Each row is a point on a landscape with many valleys, with its height.
A ball rolls from a point to the lowest of its 6 nearest points, and stops where none of them is lower. Distance is the straight distance between rows; heights are no part of it.
turi: [  4 -26   8  -8   3  -2   4 -14  -1  -2   6]  (h 35.0)
vep: [-73  60 -35  66 -46  34  43   8 -57  -2 -30]  (h 37.9)
sipe: [ 26  28  33 -23  28 -29 -68 -10  34  39   2]  (h 63.7)
pepo: [-34  59 -38  12 -47  -3  14 -66   1 -14 -25]  (h 17.4)
tema: [-37  -6 -10  45 -15  35  36  -6 -48  -2 -17]  (h 22.5)
Pinik: [ 11 -58 -19  -5   4  29  37  80 -18 -34   7]  (h 43.2)
vesi: [-43  50 -36  28 -48  11  26 -52 -12 -13 -23]  (h 13.0)
fosom: [  1 -10  13  -6   0 -10  -1 -35   2   5   1]  (h 42.9)
Dobo: [ 56  26  14 -29  38 -32 -52  72  63   9  32]  (h 84.9)
lebam: [ -5   4   8  -5  -7 -11  -5 -48   1  11  -8]  (h 28.3)
lop: [-22 -25  -4  30  -4  32  34  -2 -39  -5 -11]  (h 13.5)
Tomu: [ -3  40   1 -15 -11 -27 -27 -65  15  20 -21]  (h 41.1)
Vosa: [-20  25 -10   6 -27  -7   8 -61  -2   4 -17]  (h 25.2)
bap: [ 25 -41   4 -25  13  -5   5  33  14 -19  26]  (h 46.4)
gorot: [-16   2  -2   6 -18   1  11 -49  -7   2 -11]  (h 13.3)
nub: [-44   5 -12  53 -18  41  44   3 -59   2 -24]  (h 12.7)
Safif: [  4   3  17 -15   6 -20 -18 -39  10  14  -1]  (h 54.5)
kimip: [-43   9 -18  47 -26  32  40 -18 -45  -2 -23]  (h 23.5)
nasu: [ -8 -35   0  14   0  22  26   0 -24  -9  -1]  (h 15.8)
noliz: [ 29  12  28 -26  31 -30 -53   4  36  27  14]  (h 45.3)
Zub: [ 13  41  23 -21  12 -29 -61 -40  30  40 -16]  (h 43.6)
Gebi: [  9 -46   2  -9   9  10  16  17  -4 -18  13]  (h 31.3)
kited: [-56  48 -37  50 -52  26  36 -28 -35 -12 -28]  (h 4.7)
Diri: [-12  73 -23 -15 -30 -32 -26 -79  20  10 -35]  (h 30.8)
Dele: [ 22  -7  20 -26  22 -24 -31 -11  23  10  11]  (h 58.4)
tado: [ 41   7  26 -29  34 -29 -45  29  43  12  27]  (h 61.7)
Zazu: [-15 -27  -1  17  -6  18  22 -12 -25  -6  -3]  (h 10.6)
lasu: [ 52   5  10 -39  26 -37 -27  70  56  -4  39]  (h 71.8)
naz: [ -6 -44  -4  18   3  31  28  19 -34 -17   0]  (h 22.7)
suda: [ 14  13  25 -21  14 -28 -37 -33  22  23  -1]  (h 80.2)
bod: [ 46  15  27 -27  41 -31 -56  42  51  16  28]  (h 71.7)
Nunov: [  2 -33   6   1   6   9  11  -8  -8  -6   5]  (h 24.0)
Beraz: [-59  29 -18  60 -25  38  46   7 -63   4 -27]  (h 34.4)
Keso: [ 16 -52  -6 -12   8  13  19  41  -5 -24  17]  (h 35.8)
Mosur: [  6 -55 -11   4   9  32  32  52 -25 -26   5]  (h 34.9)
Vebor: [ -4  12   7  -8  -8 -16 -13 -55   6  13 -12]  (h 6.2)
leb: [ 29 -21  14 -28  20 -20 -16  29  30  -7  28]  (h 67.3)
nagu: [-35  12 -16  31 -31  19  29 -42 -27  -2 -19]  (h 15.9)
tuf: [ 20 -55 -15 -16   5  16  28  66  -2 -31  19]  (h 42.1)
tus: [ 26 -44  -3 -27   7  -1  11  54  15 -26  26]  (h 44.0)
Dab: [ 53  36  24 -20  45 -22 -72  58  64  24  25]  (h 80.6)
Vur: [ 31  -6  22 -32  30 -26 -36  16  33   6  23]  (h 54.1)
nulu: [ 27   2  28 -27  28 -25 -40   1  32  17  14]  (h 17.9)
nagi: [-13 -41  -7  29  11  40  40  41 -46 -10  -8]  (h 31.4)
mirep: [-14  44 -12  -7 -26 -21 -11 -70  10   9 -22]  (h 18.7)
gidat: [  7 -49   1  -2   6  17  18  23 -14 -18  11]  (h 28.1)
rir: [-30 -18  -8  44  -3  43  41  20 -59  -2 -19]  (h 28.0)
siroz: [ 46 -12   3 -38  17 -26 -11  66  44 -17  36]  (h 59.4)
Kegu: [  3  46  11 -20  -1 -30 -48 -57  25  33 -21]  (h 5.4)
lebuk: [ 36 -33   1 -36  11 -16   2  55  30 -20  33]  (h 50.5)
biv: [-62  40 -30  57 -39  35  44  -6 -51  -3 -29]  (h 20.2)

Where does a ball stop that starts at each point below?
Mosur => Zazu
Gebi => Zazu
tuf => Zazu

Call two points neighbours if one is among the 6 nearest of the other. Go from one point of each pair to the other, from neighbour to neighbour, staying as low as possible. Name the highest point that can't be avoided.
kited and nulu => noliz
Zazu and Vebor => gorot
Kegu and nub => lop

Write out the way that a ball takes from each point below.
Dab => noliz nulu
bod => noliz nulu
nagi => lop Zazu
